Points, in no order, along strands that fork and pass close to each other.
Points whose rows are less than 57 apart are linked; no others are. Some points are linked to none.
Z518: [-17,5,2,-16,-12,-20,-1,21,2,-2,-10,1,-9,-8,-10,13,3,5,1,-10,-13,25,15,-6,4,3,-12,-9,25,-1,3,8,3,19,-5,7,-19,11,-14]
Z515: [6,19,-1,9,-4,6,-24,-33,-16,10,5,-5,-6,-2,-7,8,5,4,-21,11,7,-3,-2,8,-18,-2,-8,3,9,-19,-6,15,-10,-8,1,3,19,9,1]
Z936: [-16,4,14,-15,-11,-3,-22,11,-2,14,7,-9,1,-27,-10,9,3,-8,0,-7,0,-6,28,-4,-6,-7,-14,8,1,-12,-7,-2,21,12,13,5,-8,9,-9]
Z6: [10,-11,3,-21,-10,9,4,1,-16,-5,14,-16,-10,-7,4,16,21,10,-7,15,4,-2,7,-9,-11,6,-14,16,9,5,-2,-13,18,3,9,-3,28,1,-13]
Z891: [26,-13,-2,1,1,-5,22,8,-15,-6,4,12,-13,11,1,15,3,18,-12,-8,-1,5,18,-15,12,4,0,5,-3,10,3,-9,3,2,-4,-4,18,-27,-14]
Z721: [15,18,-19,15,-1,-8,5,3,-2,19,6,-13,-5,12,-7,-21,0,11,9,5,37,-6,20,0,13,-9,-5,3,-5,-1,12,2,6,8,-9,-15,13,-17,-21]
Z550: [-17,-2,13,-13,4,2,3,5,0,-11,-3,7,-11,-1,-2,27,0,8,5,0,-21,15,-7,9,-2,2,-9,10,7,0,-6,5,-13,-3,-6,-8,-9,10,-7]
Z139: [7,6,-5,0,14,-1,-21,-12,6,5,2,-5,11,-4,23,8,-21,-10,-42,5,16,-22,-3,-1,-12,3,16,-8,9,-7,7,16,9,0,9,7,-14,-6,12]
Z678: [9,1,-17,32,-7,-2,19,20,-8,-20,0,-4,10,9,-5,-33,-2,-7,23,-8,-2,-8,-4,-5,12,-9,5,-22,-6,8,12,4,9,-5,-8,0,-2,-24,-2]
Z613: [-1,-14,19,-8,6,4,1,9,2,2,15,-12,1,-11,4,15,-4,-18,12,-1,-12,-3,17,-3,6,2,-7,12,-26,-4,-13,-15,15,0,13,1,6,-8,-6]
Z950: [-16,6,5,6,4,13,-7,-25,-5,1,-8,-3,3,-7,8,-6,-6,-5,-14,15,-9,3,-28,4,-22,-8,2,5,-5,0,-3,9,-16,-15,-3,-2,7,18,23]
Z812: [-25,-8,5,1,3,9,-4,-38,-6,0,-6,17,-1,-4,12,-13,2,5,-14,17,1,13,-27,0,-14,1,-8,13,1,14,4,2,-15,-6,5,3,8,21,22]
Z533: [-2,-15,10,13,3,0,30,16,-14,-26,13,4,10,-1,-18,-8,4,3,32,0,-18,0,-5,-19,7,-7,-7,2,7,0,-7,-27,6,10,-2,0,-2,-11,-2]
Z750: [14,-4,-1,19,0,1,18,25,-8,-27,-4,9,-4,3,-6,3,7,-4,18,-12,-25,0,-11,-6,10,-5,11,-22,-15,-9,-3,-8,-18,-14,-6,-4,-1,-19,-1]
Z960: [-1,-31,14,-6,-6,21,11,-21,10,8,18,12,1,13,-3,3,9,14,8,19,18,-7,5,-21,3,5,-8,24,-6,7,3,-24,24,8,13,3,3,-2,-10]
Z768: [-12,-28,-14,6,2,3,16,-10,5,-7,-18,30,6,10,-15,-33,-12,7,18,-10,-16,2,-13,-3,12,0,-5,-11,-3,32,5,-8,5,-1,-6,-2,-8,-10,1]
Z660: [-14,20,5,-3,-7,5,-24,-9,-15,-3,-11,-16,7,-9,-2,25,-7,-3,-29,8,-11,-2,-20,-4,-25,-9,9,6,17,-20,-15,14,2,-12,-6,-12,-9,7,12]
Z448: [7,31,-4,-5,-12,-7,-23,4,-7,19,-9,-26,4,-6,-18,8,4,4,-3,-8,0,2,9,16,-15,2,0,-9,5,-38,-11,14,3,8,-4,0,0,7,-1]
Z256: [16,-10,1,-14,11,-6,-7,6,15,2,13,-1,-5,-2,22,27,-14,-15,-28,-5,2,-15,14,-9,7,12,15,-7,0,1,9,4,10,-2,10,3,-4,-8,-2]
Z99: [29,11,-11,24,2,3,14,-2,-4,14,8,-17,-5,14,4,-18,-5,12,2,7,31,-15,12,-10,14,-8,0,1,3,-3,18,4,3,1,1,-12,11,-18,-8]
Z346: [14,2,-7,8,13,20,0,-6,6,3,1,-4,-18,-4,8,-2,8,-14,-6,-2,-18,0,-24,0,7,13,24,4,-26,-16,10,4,-31,-22,-1,-7,4,0,19]
Z508: [-4,-1,-13,7,9,-2,-5,-5,15,12,14,7,-9,8,-1,-9,-16,-21,4,-2,25,1,28,-7,15,2,-11,0,-11,16,8,10,12,12,1,5,3,-6,-11]
Z553: [-5,23,-3,-10,-6,2,-29,2,-12,2,-15,-9,-7,-2,-5,21,-2,-8,-23,-12,-17,14,-18,5,-12,2,4,-13,17,-21,-9,15,-2,-1,-6,-1,-4,8,13]
Z274: [0,-1,-11,-29,9,2,-18,4,3,2,-18,0,-1,-6,21,17,-3,-9,-31,-3,-20,-1,-29,3,-14,1,20,-2,11,12,-2,3,-11,-10,4,-8,-10,-5,25]
Z485: [3,-1,1,-22,-14,9,-19,-13,-26,-5,10,-11,-8,-10,-4,15,17,-1,-23,10,-7,3,10,-4,-22,-2,-17,13,19,-1,-4,-1,18,3,6,-1,18,11,-5]
Z30: [-4,15,9,-8,-6,-17,8,42,9,4,7,-19,10,-13,-12,5,2,-19,24,-14,7,2,8,8,0,3,11,-15,-1,-14,-11,-5,1,13,-6,5,-11,5,-8]
Z797: [-9,9,0,-1,2,7,-7,18,13,5,-2,-1,-4,5,5,18,-9,-31,-7,-12,10,11,-4,21,4,10,15,-17,-8,-7,-4,14,-4,-9,-1,5,-10,10,3]
Z821: [-20,17,17,-2,-12,5,-20,-5,-9,-1,-5,-9,10,-10,-6,23,-10,-4,-17,11,-7,-8,-7,-7,-28,-6,-1,4,14,-14,-11,13,8,-2,-5,-8,-18,14,3]
Z119: [5,-18,-14,-17,3,-1,8,-21,12,11,-8,23,-7,0,2,-16,-5,13,-7,4,3,-2,-16,-8,-9,-1,-3,-4,12,41,5,4,-32,4,15,-1,3,-14,15]
Z479: [0,-21,11,-18,-7,15,1,-10,-2,5,17,2,-6,-4,2,7,14,9,2,15,10,-4,14,-14,-8,3,-15,25,4,4,-2,-19,22,4,15,0,21,3,-13]
Z261: [14,-12,1,-12,2,-14,17,20,-3,-1,-5,19,-4,4,-1,24,2,23,-9,-8,-3,9,18,-10,16,4,4,8,-6,6,-4,-10,3,2,-3,-3,8,-18,-16]
Z83: [5,6,-21,-7,0,-11,-20,7,8,11,-9,2,13,0,8,-18,-12,-23,-15,-7,21,7,2,12,-1,1,5,-24,14,15,5,20,4,11,5,19,-5,-1,6]
Z881: [12,29,-1,-3,-4,1,-23,-15,-10,18,-4,-16,2,-2,-14,11,2,7,-17,5,9,-5,-2,14,-18,0,-4,1,6,-29,-8,15,-4,2,-1,0,3,1,0]
Z811: [-12,11,0,-5,-13,-4,-27,2,-8,14,4,-5,-4,-17,-10,0,0,-15,-2,-5,3,4,29,-4,-6,-3,-23,-3,12,-6,0,5,15,15,4,8,-7,9,-8]
Z423: [-12,-4,7,24,3,11,31,-1,14,-9,-4,24,4,7,-10,-13,-2,8,19,2,-5,-1,-10,-16,15,2,-4,-6,5,4,15,-4,4,-12,-5,-1,-33,-17,6]
Z564: [-12,13,-6,-9,-9,-6,-44,-11,-13,5,-5,4,4,-8,-5,-10,-8,-21,-10,-8,4,8,16,-1,-2,-1,-17,-16,11,2,0,14,7,12,-1,14,-5,14,2]
Z63: [24,-20,-1,12,-10,0,31,-10,-19,-18,5,15,-16,14,-6,3,13,24,1,-13,1,11,7,-15,10,-3,2,11,-23,3,0,-21,-11,-3,1,-4,28,-22,-13]
Z901: [14,-7,-6,20,0,4,26,19,-14,-27,-11,20,-18,2,-15,5,16,17,2,-14,-22,11,-12,-13,10,-3,9,-13,-19,-12,0,-10,-28,-16,-7,-10,5,-27,-1]
Z537: [-10,-19,1,23,3,7,24,-7,5,-19,-5,27,9,5,-19,-28,-8,7,19,-2,-21,-2,-22,-7,11,0,0,-9,10,16,13,-13,6,-7,-8,-1,-20,-11,7]
Z377: [7,4,-31,5,2,-6,4,21,4,6,-4,-6,5,11,9,-21,-11,-21,-7,-10,20,5,3,4,15,5,11,-25,8,16,17,19,10,4,-2,8,-1,-9,-2]
Z235: [23,3,-19,8,11,0,2,-9,-5,6,2,-11,-3,7,18,-11,-8,3,-16,6,-1,-7,-4,0,6,-2,7,-9,12,11,15,7,-5,-6,3,0,14,-6,8]
Z590: [-5,3,-2,-10,11,6,3,7,21,9,-8,23,-20,2,-6,21,5,2,-1,-7,3,13,1,8,14,14,9,5,-22,-4,1,2,-27,-11,-11,-3,-5,0,1]
Z129: [-22,-5,15,-7,5,-1,-21,-18,13,6,4,13,10,-6,9,16,-18,-16,-19,9,9,-5,7,-3,-9,3,-15,1,-4,0,-4,5,18,5,6,9,-29,3,-1]
Z48: [-1,-29,19,5,-10,22,17,-5,6,-6,9,1,9,11,-6,-4,24,21,23,16,17,-11,-6,-26,-1,-5,-1,20,-3,-1,5,-32,26,12,7,3,0,-4,-4]
Z342: [-10,-7,17,-13,-12,0,0,-7,-14,-12,0,-4,-17,3,-6,18,14,15,4,9,-21,16,-3,14,-10,1,-10,17,4,-2,-15,-1,-12,3,-2,-6,14,17,-12]
Z239: [-18,17,-4,10,-3,-14,2,-1,18,2,-6,15,-1,12,-19,-9,4,13,27,-6,13,10,19,24,6,-3,-4,12,-13,3,-5,-1,-16,-1,-24,3,-4,8,-10]
Z414: [-2,-11,-5,-8,7,-7,-22,-24,6,6,1,1,11,-3,8,-15,-16,-28,-4,2,6,-4,4,9,-7,-7,-7,3,-16,21,-9,6,1,7,11,12,16,7,8]
Z919: [7,30,0,-10,-12,-19,-11,27,5,16,-15,-21,7,-5,-13,12,11,10,7,-14,1,10,-5,17,-6,0,17,-17,11,-36,-6,6,1,8,-8,3,-6,13,-5]
Z445: [-4,0,-16,7,11,-3,-14,-15,6,7,4,3,4,7,9,-23,-17,-24,3,6,19,0,11,1,8,-6,-17,-2,-4,19,5,7,11,10,4,3,6,0,0]
Z290: [0,1,19,-11,-6,-14,18,24,-12,-9,2,-6,9,-3,-13,3,15,25,22,8,-5,7,4,-2,1,-4,-8,15,16,0,-10,-14,-1,12,-10,-8,2,5,-7]
Z604: [-15,-7,14,6,9,5,-1,-23,15,8,3,9,6,7,10,-1,-16,-6,-2,15,13,-5,4,-8,1,5,-15,8,0,2,2,4,12,-2,9,4,-28,4,3]
Z944: [-3,6,-10,-19,7,-1,-17,6,-4,-2,-17,-5,-4,-1,13,23,-4,-5,-24,-5,-24,9,-23,11,-9,1,8,-7,15,2,-4,9,-5,-9,-3,-3,-4,4,14]
Z965: [-2,-15,1,-13,-5,5,4,-10,-9,-11,0,1,-6,10,21,14,8,12,-15,17,-2,2,-2,-11,-7,5,-5,8,30,18,6,-7,16,-1,3,0,-3,-2,3]
Z68: [10,-3,0,13,5,6,23,25,7,-13,-14,39,-15,3,-18,9,16,11,4,-20,-5,8,-4,-9,17,0,16,-4,-30,-7,5,-10,-29,-18,-15,-5,-12,-30,1]
Z15: [1,-1,-2,-5,11,9,-6,13,5,10,12,-23,-4,-21,14,-7,-8,-18,-6,-2,11,-12,22,-5,10,0,-18,3,-1,9,1,-9,28,7,26,7,8,-10,-5]
Z615: [0,-2,8,7,-4,-6,26,22,-18,-15,12,-15,7,-5,-9,-7,10,10,28,5,-10,2,0,-12,-2,-4,-12,3,14,1,-10,-21,6,11,-4,-4,4,-5,-1]
Z332: [10,22,-21,-1,21,6,-15,-6,0,14,-12,-12,4,-3,5,-15,-6,-10,-21,-1,9,0,-30,14,-10,4,16,-6,5,-12,2,17,-12,-8,-1,11,5,-5,33]
Z838: [-14,11,6,4,5,15,-13,0,14,5,-3,1,-2,5,2,12,-15,-29,-5,-5,5,4,-3,19,-6,4,5,-8,-21,-11,-8,17,-12,-10,-3,6,-7,10,4]
Z824: [-7,-21,9,11,3,2,15,-1,3,-4,15,4,2,5,-18,-7,11,7,34,-2,-4,-1,16,-10,13,-5,-4,16,-27,-1,-17,-30,4,10,5,0,9,-7,-10]
Z339: [-2,-31,24,10,-12,12,21,-10,5,-15,5,21,4,15,-5,-1,19,32,20,7,6,-1,-11,-13,8,-3,4,25,-15,-1,4,-19,1,-2,6,-1,2,2,-4]
Z93: [4,9,22,23,2,16,5,-5,2,1,2,-22,7,-1,5,0,-8,3,2,9,9,-22,-16,-1,-10,-7,11,10,-9,-21,4,7,-4,-19,2,-5,-13,4,13]
Z219: [1,-13,5,-8,12,5,-5,7,2,0,16,-18,0,-16,15,5,-6,-24,-2,-2,-7,-6,16,-7,3,5,-9,7,-11,4,-5,-8,23,-1,14,4,9,-8,-3]
Z257: [2,-7,-21,-21,-6,-11,-11,5,3,6,-14,2,5,0,6,-8,-10,-14,-6,-8,-8,6,-2,15,-3,-4,-2,-17,9,26,-3,16,-7,6,3,9,7,2,6]
Z45: [4,-13,-12,-23,-4,-7,-4,-17,2,6,-9,10,2,4,8,-5,-8,5,-10,2,-7,0,-13,3,-12,-8,-6,-3,14,35,-2,3,-19,1,12,3,7,-4,16]
Z276: [-2,-6,-1,-18,-6,-14,7,17,6,1,-6,14,-8,-3,-2,25,-2,11,-5,-10,-7,19,18,-7,12,9,-6,1,9,5,-3,0,5,11,-2,2,-3,-7,-18]
Z403: [-26,4,1,8,8,-1,-6,-5,7,4,1,2,14,5,-10,-19,-19,-25,21,-2,-5,5,-2,11,-4,-3,-13,-7,0,8,-6,3,10,12,-10,11,-14,17,5]
Z287: [20,13,-27,14,0,-3,12,-16,-20,-7,0,-30,-3,7,4,-21,8,-2,8,5,-9,2,-9,14,6,-1,-3,-14,-8,3,0,1,-5,-3,-8,-9,28,-3,-2]
Z66: [-26,12,1,5,-1,-2,-26,-20,-1,2,-9,9,11,-3,-3,-9,-11,-19,-4,1,3,10,-5,7,-10,-7,-14,-8,3,8,-6,18,-1,6,-5,11,-15,11,11]
Z767: [13,-5,-6,23,-3,-3,17,14,-12,-24,-1,-6,8,3,0,-18,1,-7,20,-3,-21,-8,-9,-4,9,-7,5,-18,-9,5,1,-3,0,-8,-3,0,6,-14,3]
Z869: [18,13,-13,-17,-1,-11,-20,9,5,23,12,-13,-6,-21,-10,1,11,-8,-11,-17,14,-13,35,13,5,5,-2,-1,-11,-10,-1,0,11,14,12,4,17,-6,-19]
Z619: [13,7,-9,-20,-12,-12,-33,-7,-10,27,-1,12,-7,-14,-8,3,13,14,-19,-8,14,-10,31,-13,-1,-1,-1,-2,22,-16,11,4,8,17,8,5,-9,10,-15]
Z601: [-9,4,10,-11,6,7,-1,-8,14,4,-4,16,-13,0,5,23,0,4,-9,6,-8,12,-6,3,4,8,-5,6,0,-2,1,7,-18,-12,-4,-2,-13,7,2]
Z762: [5,-4,-4,25,1,14,6,-16,1,-5,-5,-15,12,2,10,-39,-7,-12,15,1,-2,-17,-25,9,-1,-9,13,0,-20,0,11,10,-13,-18,5,2,3,7,19]
Z7: [-9,9,5,2,3,8,-30,-19,0,-1,1,-5,6,-3,-1,13,-16,-30,-18,0,0,3,0,16,-16,0,0,2,-21,-10,-18,20,-8,-5,0,5,8,10,2]
Z449: [-20,6,4,-13,-13,-10,-11,17,4,-4,-9,-1,-1,-6,2,10,-8,-17,-4,-6,-13,16,1,-1,-4,3,-6,-19,21,-4,1,10,10,9,-6,9,-23,14,-1]
Z465: [-7,-3,3,15,1,5,4,-6,2,-3,-7,-12,22,1,5,-38,-18,-15,21,3,-9,-13,-19,9,-12,-12,4,-4,-2,9,2,9,-2,-8,-1,1,-7,7,15]
Z134: [-3,-17,-10,4,-7,3,19,-7,-12,-14,-7,8,-8,-7,5,-25,11,9,10,-5,-33,4,-30,4,2,5,11,1,-11,11,8,-5,-27,-16,4,-9,19,4,12]
Z226: [29,11,-16,-8,6,-13,-6,2,2,12,17,-11,-13,-1,-6,11,6,-1,-11,-10,7,-6,31,6,8,12,3,-4,2,-3,0,1,12,17,5,-2,27,-13,-8]
Z227: [3,20,7,-3,-15,-10,-2,15,-15,12,-1,-19,10,-8,-9,0,16,26,3,14,13,-6,5,0,-14,-8,-6,6,28,-12,4,-3,12,9,-6,-2,0,11,-5]
Z461: [-13,-10,10,10,9,15,25,-8,13,-5,-4,26,-7,4,1,1,4,16,1,7,-7,8,-13,-14,12,10,-7,5,10,6,14,-4,-3,-13,0,-5,-27,-4,8]
Z704: [6,23,-12,15,-2,-12,-2,-6,4,20,4,-18,-2,11,-8,-22,4,4,18,7,28,-8,20,16,3,-5,-7,5,-17,-8,-1,7,-5,2,-10,-5,7,2,-14]
Z969: [-3,-21,-20,-7,1,3,17,-17,10,1,-16,33,-3,9,-9,-28,-14,7,8,-6,-5,3,-10,-1,5,1,-3,-8,-3,39,5,1,-13,-5,4,0,-1,-11,4]
Z442: [11,-6,-9,-5,-6,2,11,4,-14,-6,0,-9,-1,7,27,8,7,15,-21,18,-1,-6,-7,-15,-2,1,7,-3,32,10,15,-8,16,-4,2,-1,-2,-12,6]
Z865: [5,9,-6,-6,5,2,-7,16,10,18,15,-18,-8,-25,0,-8,0,-11,-2,-10,22,-12,33,1,11,1,-11,2,-10,-2,1,0,21,12,22,4,10,-8,-16]
Z453: [-10,-15,26,0,4,10,24,2,12,-15,-2,21,-1,2,-4,14,4,24,17,-1,-12,2,-19,-11,10,8,2,11,3,-2,3,-19,-14,-10,-6,-13,-29,0,2]
Z208: [-10,0,22,0,10,1,20,21,16,-10,-5,24,-2,-2,-9,13,4,13,22,-8,-9,5,-16,-3,12,7,9,3,-6,-1,2,-10,-24,-10,-11,-11,-32,-1,3]
Z143: [15,16,-16,-11,-16,-14,-27,-7,-10,20,-2,4,-11,0,-16,-5,16,19,-8,-9,12,1,34,3,4,0,-9,4,13,-9,5,2,-3,15,-5,-2,12,5,-15]
Z267: [30,7,-19,21,13,4,10,-8,-2,8,5,-11,-4,15,14,-17,-6,10,-13,9,18,-10,1,-11,13,-6,3,-8,20,7,23,8,2,-8,0,-6,9,-16,3]
Z489: [-19,14,2,10,-5,-15,0,-5,13,14,0,3,5,9,-15,-14,0,9,30,3,16,-1,19,13,4,-7,-11,14,-7,1,-1,1,-2,8,-13,-2,-4,13,-10]
Z300: [-9,-24,-2,-13,-6,13,6,-20,-9,-18,2,6,-4,11,15,-4,6,13,-5,21,-1,10,-15,-9,-13,6,-11,12,21,19,2,-9,19,4,4,4,18,12,-2]
Z777: [-4,-22,-4,-3,-12,11,18,-10,-19,-20,6,0,-10,13,6,-8,9,12,6,12,-13,17,-13,-4,-5,3,-12,12,9,19,-1,-12,6,7,-2,-2,30,10,-8]
Z444: [19,4,-14,-12,-7,-11,-15,-7,-8,8,14,4,-21,-4,-16,11,17,11,-12,-9,2,6,41,-1,6,5,-11,8,13,5,1,-2,1,15,0,-6,27,-7,-16]
Z220: [-12,7,18,-17,-6,-15,-3,34,12,10,1,-14,9,-22,-10,7,4,-5,17,-10,-2,-6,16,2,0,-3,-2,6,-5,-10,-12,-11,14,16,1,1,-7,6,-10]
Z973: [10,-1,-6,-14,15,-11,-22,-5,15,3,6,-2,-3,-4,26,22,-12,-11,-45,-2,8,-19,4,-7,-7,10,22,-17,15,-2,7,12,15,4,12,6,-14,-10,12]
Z390: [0,23,-11,4,15,7,-21,-3,2,11,-10,-13,7,-6,9,1,-11,-7,-31,3,14,-5,-21,3,-12,1,13,-10,12,-19,4,21,1,-3,2,8,-14,2,18]
Z206: [-2,-6,0,-8,6,-3,-28,-30,2,-1,7,6,6,-1,7,3,-14,-30,-16,-5,-5,-1,6,13,-11,0,-1,4,-21,9,-12,12,-6,0,4,9,21,9,5]
Z513: [3,0,-3,-13,3,6,-8,30,9,4,0,-12,2,2,14,24,-13,-31,-19,-11,4,6,-6,11,2,11,23,-22,-3,-12,-4,11,10,0,5,3,-16,6,-4]
Z11: [-12,3,19,-4,-1,-17,13,7,1,-11,-2,9,13,0,-15,-1,11,20,31,3,-2,4,3,12,7,-5,-2,20,2,0,-14,-19,-9,8,-20,-3,3,12,-8]
Z432: [20,9,-23,1,19,-4,-11,-18,1,12,-3,-13,2,1,12,-17,-4,6,-23,4,12,-15,-21,7,-5,-1,16,-7,12,7,10,10,-12,-10,8,4,15,-4,29]
Z159: [-8,11,10,15,4,3,16,2,5,-12,2,-5,-5,3,-6,-2,2,-4,36,-7,-12,-1,-6,15,-5,2,3,-1,-22,-8,-12,-3,-29,-12,-15,-2,0,10,-3]
Z690: [11,8,-26,22,-3,-2,16,26,-4,-6,-2,-13,7,14,2,-30,-8,-15,12,-11,18,-3,-1,6,19,0,11,-24,-3,8,13,13,9,-4,-6,8,-4,-15,-5]
Z766: [-24,1,17,-10,-14,0,-24,-16,-7,3,-4,6,4,-11,1,20,-4,-5,-22,10,4,-4,7,-9,-21,-2,-18,7,15,-9,-7,5,17,6,3,-1,-28,10,-4]
Z374: [7,6,-3,6,26,1,-23,-33,10,7,17,10,-13,-2,5,8,-6,-3,-26,4,8,-9,4,7,-4,4,9,-2,-3,3,3,14,-17,-3,4,7,21,5,16]
Z622: [12,3,2,16,-2,0,14,20,6,5,-2,-10,5,6,10,0,-5,11,5,3,8,-13,2,-14,13,-1,4,-6,6,-12,9,4,6,-4,5,3,-16,-12,-2]
Z409: [-1,-30,13,18,-5,0,32,7,-17,-30,5,20,2,7,-27,-5,13,16,26,-3,-17,6,-5,-17,6,-11,-2,6,-3,-5,-10,-29,2,11,-2,-3,3,-14,-3]
Z419: [-13,-21,2,-8,-4,8,-9,-44,-7,-6,8,11,1,5,14,-2,-2,1,-14,17,6,7,-14,-4,-16,1,-11,10,8,19,4,-6,3,4,10,3,18,18,7]
Z306: [-7,8,15,15,0,17,1,-14,-7,-4,-2,-21,13,-5,11,-3,-13,-3,-13,18,-2,-13,-23,-4,-21,-12,10,8,-2,-14,-2,8,-3,-19,-3,-9,-8,10,18]
Z205: [7,9,-1,-3,-8,2,-29,-25,-27,0,4,-8,-5,-3,-4,4,9,0,-19,11,-4,1,8,1,-19,-2,-19,2,22,-1,-1,6,4,6,5,2,19,13,-1]
Z810: [7,-5,3,-21,3,-4,-16,17,14,6,12,-5,-7,-2,13,34,-8,-25,-20,-10,1,-3,15,3,2,12,14,-8,-7,-8,-2,6,10,1,14,2,-5,-1,-13]
Z435: [-18,-11,8,-1,-7,13,12,-20,-14,-17,5,3,-16,5,9,3,10,13,6,6,-21,18,-16,6,-7,4,-10,13,2,4,-7,-3,-14,-1,1,-3,25,21,-7]
Z325: [19,1,-1,4,-6,-1,14,18,-12,7,3,-23,4,6,19,5,5,13,-7,14,4,-9,2,-17,3,1,2,-3,21,-3,11,-1,20,-2,5,-3,-1,-11,-2]
Z720: [-2,-8,16,-17,3,-8,0,23,10,7,7,-6,7,-18,-1,11,9,-1,16,-5,-5,-3,21,-2,10,-1,-1,15,-27,-6,-20,-21,12,1,9,-3,6,-5,-13]
Z907: [2,0,8,34,7,16,10,-14,5,-4,4,-12,1,4,9,-18,-1,-7,13,6,3,-14,-15,2,7,-5,11,2,-18,-13,14,10,-15,-19,4,4,-6,3,12]
Z579: [-12,4,4,3,2,-22,16,12,5,-11,-7,18,15,6,-14,-8,9,23,27,-8,2,7,10,14,13,-4,5,16,-11,3,-10,-17,-7,0,-27,-3,0,3,-5]
Z650: [-3,-2,0,7,7,0,5,-7,24,17,6,12,2,10,6,0,-12,-2,1,7,27,-10,17,-9,10,6,-10,2,-6,3,12,9,10,4,7,5,-21,-6,-9]
Z44: [-13,1,3,5,4,3,5,5,6,-6,-6,-5,19,2,1,-24,-17,-26,23,-4,-8,-3,-14,18,-7,-2,6,-12,-5,5,-6,5,-5,-10,-11,5,-11,13,16]
Z648: [7,-1,-2,-5,6,6,15,20,14,0,-14,31,-14,3,-6,19,7,11,0,-17,-4,11,0,2,20,12,19,-1,-24,-2,1,-7,-27,-16,-13,-4,-5,-15,-3]
Z554: [-10,14,11,-10,7,-9,5,28,25,3,-18,23,4,-6,-3,10,10,16,5,-9,4,8,-5,7,15,5,18,1,-4,-4,8,-5,-13,-7,-19,-8,-29,15,2]
Z299: [-2,-4,13,14,3,9,6,-9,0,10,14,-16,6,1,1,-14,-3,-8,19,14,7,-9,9,-6,0,-8,-9,14,-8,1,0,-6,16,3,9,-2,3,4,-3]
Z916: [17,15,-20,12,7,0,-1,-2,-9,4,1,-29,6,8,7,-18,-3,-12,-1,7,7,-5,2,11,1,0,-2,-12,-2,-2,1,11,5,2,-2,2,15,-1,0]
Z126: [-7,7,21,-11,-1,-14,-4,27,29,6,-13,13,16,-4,11,11,-5,7,4,-6,13,-6,-5,4,8,1,27,-3,-7,-12,8,-6,7,-2,-6,-7,-34,15,-6]
Z706: [5,-28,7,14,-9,0,32,3,-19,-25,-1,25,-8,13,-16,-3,11,22,14,-10,-8,12,0,-13,5,-8,-5,12,-20,0,-12,-24,-8,2,-2,-4,12,-18,-11]
Z680: [2,24,0,-7,-8,-13,7,37,-3,-1,-7,-21,2,-3,-11,14,4,-7,10,-14,-13,11,-3,10,-2,6,7,-22,9,-19,-10,5,-3,12,-13,1,-4,7,-8]
Z512: [9,-23,29,5,-6,-4,11,13,-3,-28,6,15,11,4,-6,20,21,16,23,-2,-20,-3,-15,-9,3,-11,10,8,-18,-11,-12,-27,-18,-4,8,-18,-3,-1,0]
Z672: [8,3,-18,11,-6,1,17,-13,-18,-13,-3,-18,-3,-1,7,-25,12,5,12,0,-25,-2,-25,13,2,0,8,-12,-12,2,1,-5,-20,-12,-1,-9,25,4,9]

A fork is a point with three links, a tip a point with one. Leave the first point through the second and follow the links. Name the first fork or tip that comes.
Z239, Z489 => Z235
Z706, Z63 => Z449
Z403, Z44 => Z300
Z377, Z83 => Z126
Z680, Z919 => Z339
Z129, Z766 => Z274
Z444, Z226 => Z220
Z220, Z720 => Z619

A fork is a point with three links. Follow the links from the first point to the second and name the forks in between, in order.
Z720, Z93 => Z220
Z672, Z7 => Z235
Z306, Z622 => Z300

Name the points in between on the shortest way along the links from the first point to the second, in order.
Z762, Z811 => Z465 Z44 Z403 Z66 Z564
Z267, Z891 => Z99 Z721 Z704 Z489 Z239 Z579 Z11 Z290 Z615 Z533 Z409 Z706 Z63
Z680, Z143 => Z30 Z220 Z720 Z613 Z219 Z15 Z865 Z869 Z226 Z444
Z453, Z377 => Z461 Z423 Z537 Z768 Z969 Z119 Z45 Z257 Z83
